Points on a hilly landscape, in no order, each with its height.
From any point a ball takes the steepest step (drop divided by distance) to one of its 3 nearest points. It stops when none of these is lower. Distance is the straight distance between rows; heights are no part of it.
q_363 (h 295): [129 124 145 112 116 128  98 105 100 160  79  87 135 143  59 134]
q_377 (h 535): [154 137 134 137  99 134 115 114 128 132 101 131 110 163 155  99]
q_666 (h 207): [128  96 150  84 131 210  99 156 115 140  93 150  54 177  92 110]
q_612 (h 331): [162 183 118 137 162 122 157 129 162  68 193 153 148  60 179 109]
q_252 (h 595): [119 133 134 137 122  88 144  91 109 159 111  91 147 127  83 143]
q_246 (h 342): [145 105 130 154 153  94 153 123 153  81 181 153 155  75 132 159]
q_576 (h 427): [148 171 122 152 129 123 151  97 138 123 145 134 119 113 174  71]
q_76 (h 172): [119 104 152 101 111 188  87 171 114 151 105 143  99 172 101 103]
q_836 (h 361): [143 104 136 168 137  87 164 116 146 113 163 149 138 100 137 120]
q_622 (h 585): [148 121 138 144 162  93 158  71 112 155 116 105 144  86  62 123]
q_574 (h 237): [114 141 146 104 109 131  89 141 107 166 103  87 150 141  68 146]
q_152 (h 262): [140  71 136 140 135 103 135  63 117 139 105 115 100 103  86 108]
q_878 (h 279): [137  74 142 108 116 147 102  81 112 138  67 104  75 154  74 128]
q_590 (h 246): [147  59 133 129 126 126 137  73 124 133  89 128  61 136 115 110]
q_196 (h 566): [113 165 133 108 118 164  94 206 137 147 131 130 145 157 155 108]
q_135 (h 749): [ 72 158  90 117 119 104 149 139 123 114 119 106 154 157 146 207]
q_333 (h 263): [178  33 146 125 166 147 110  90 128 104 146 172 108  48 122 119]
q_831 (h 281): [154  88 145 106 113 160 123 103 127 129  76 131  51 162 130 110]
q_941 (h 162): [ 86 114 154 101 117 156  83 188 111 176 117 101 147 141  66 123]
q_362 (h 371): [120 214 120 100  99 162  90 146 131 136 139 100 137 149 167  92]
q_303 (h 188): [128 112 146 119  95 135  88 135 117 145  96 116 129 166 114 132]
q_262 (h 505): [120 174 109 135 107 110 136 133 136 132 130 128 138 159 181 139]
q_730 (h 269): [143  83 138 132 107 124 120  85 110 137  86 113  93 147 103 116]
q_704 (h 475): [ 89 131 139 110 111 146  94 213 132 165 136 121 148 154 124 143]
q_203 (h 479): [120 114 131 155 150  83 164 109 137 105 167 128 155  76  98 155]
q_952 (h 285): [120 128 158  95 150 175  85 150  93 188  93  96 129 142  31 120]
q_925 (h 236): [136  82 145 112 101 145 102 119 114 135  86 117  97 163  99 119]
q_748 (h 270): [138 136 148 105 104 187  86 164 123 138 101 136 106 168 127  88]
q_425 (h 51): [139 186 125 120  97 149 104 139 131 134 117 119 125 161 171  96]
q_313 (h 726): [ 92 142  86 147 153 100 191 131 136  75 165 161 155 119 145 191]
q_879 (h 179): [143 126 121 160 118 110 143 106 139 128 125 143 119 139 160  99]
q_711 (h 549): [115 129 113 159 130  84 176 121 148 102 166 148 148 125 149 154]
q_413 (h 733): [ 74 150  72 138 130 102 186 128 126  94 142 148 144 140 167 195]
q_495 (h 547): [105 199 123  99 116 192  88 193 127 154 144 115 135 140 157  74]
q_259 (h 261): [143 171 115 155 155 106 179 130 154  84 174 168 143  96 176 127]
q_386 (h 382): [ 94 139 134 111 100 128  93 176 126 153 117 101 157 161 129 163]
q_875 (h 202): [144 129 128 160 150  96 172 125 152  89 184 161 145  99 157 142]
q_619 (h 676): [ 92 167  78 123 117 109 149 145 137 110 126 142 147 162 183 189]
q_402 (h 707): [111 128 123 144 107  87 141 113 125 142 126 112 145 145 122 152]
q_499 (h 333): [142  82 143 127 125 116 125  69 105 145  82  94  97 127  69 124]
q_284 (h 97): [140  77 135 163 127  99 145  89 130 127 134 138 116 106 120 107]
q_373 (h 151): [113 167 116 123 104 126 107 164 141 135 129 129 147 168 166 159]
q_710 (h 118): [188 118 145 149 159 129 137 120 150  91 171 168 138  70 166  97]
q_582 (h 168): [135 147  97 143 157 116 179 145 157  43 180 180 150  94 168 174]
q_865 (h 402): [ 84 165  93  95 119 133 110 212 137 123 131 120 153 162 171 182]
q_317 (h 403): [162 101 145 138 181 106 149  85 121 134 148 121 155  49  67 128]
q_457 (h 874): [ 89 148  98 142 142  83 185 104 126 111 149 122 162 113 118 189]
q_37 (h 286): [162  46 150 136 169 115 123  86 120 116 148 135 134  39  84 128]
q_321 (h 110): [103 103 153 109 101 153  78 177 113 159 117 112 132 157  90 121]
q_961 (h 452): [146 123 139 132 143 108 132  71 101 164  83  89 118 118  63 124]
q_248 (h 461): [131 188 138 105 110 192  86 146 121 132 123 113 122 153 150  72]
q_215 (h 271): [158  93 134 146 121 125 143  90 123 131 103 143  88 134 140  93]
q_426 (h 222): [169  63 149 151 152 118 129 105 135 105 158 157 133  66 127 108]
q_97 (h 401): [126 211 105 118 114 133 120 141 138 130 135 117 141 153 189 120]
q_736 (h 614): [ 60 140 107  85 132 140 111 226 132 139 142  98 163 149 118 179]
q_335 (h 197): [151  57 133 143 150 123 143  82 128 130 118 151  80  94 127  93]
q_350 (h 393): [121 200  92 148 145 113 171 116 143 105 161 145 129 122 188 129]
q_442 (h 596): [106 192 111 101 118 163  96 204 139 142 137 117 149 160 174 126]
q_632 (h 76): [165 110 135 156 147 126 152 103 136 115 141 158 110  93 158  80]

Two balls start at each pair of points below. Name the first point that both come to, or write none.
q_748 / q_925 | q_321
q_413 / q_457 | none
q_196 / q_952 | q_321
q_831 / q_499 | none
q_313 / q_350 | q_875
q_333 / q_961 | q_284
q_736 / q_135 | q_373

Where does a ball stop that starts at each point below?
q_495 | q_425
q_878 | q_321
q_666 | q_321
q_203 | q_875
q_363 | q_321
q_252 | q_284
q_730 | q_321
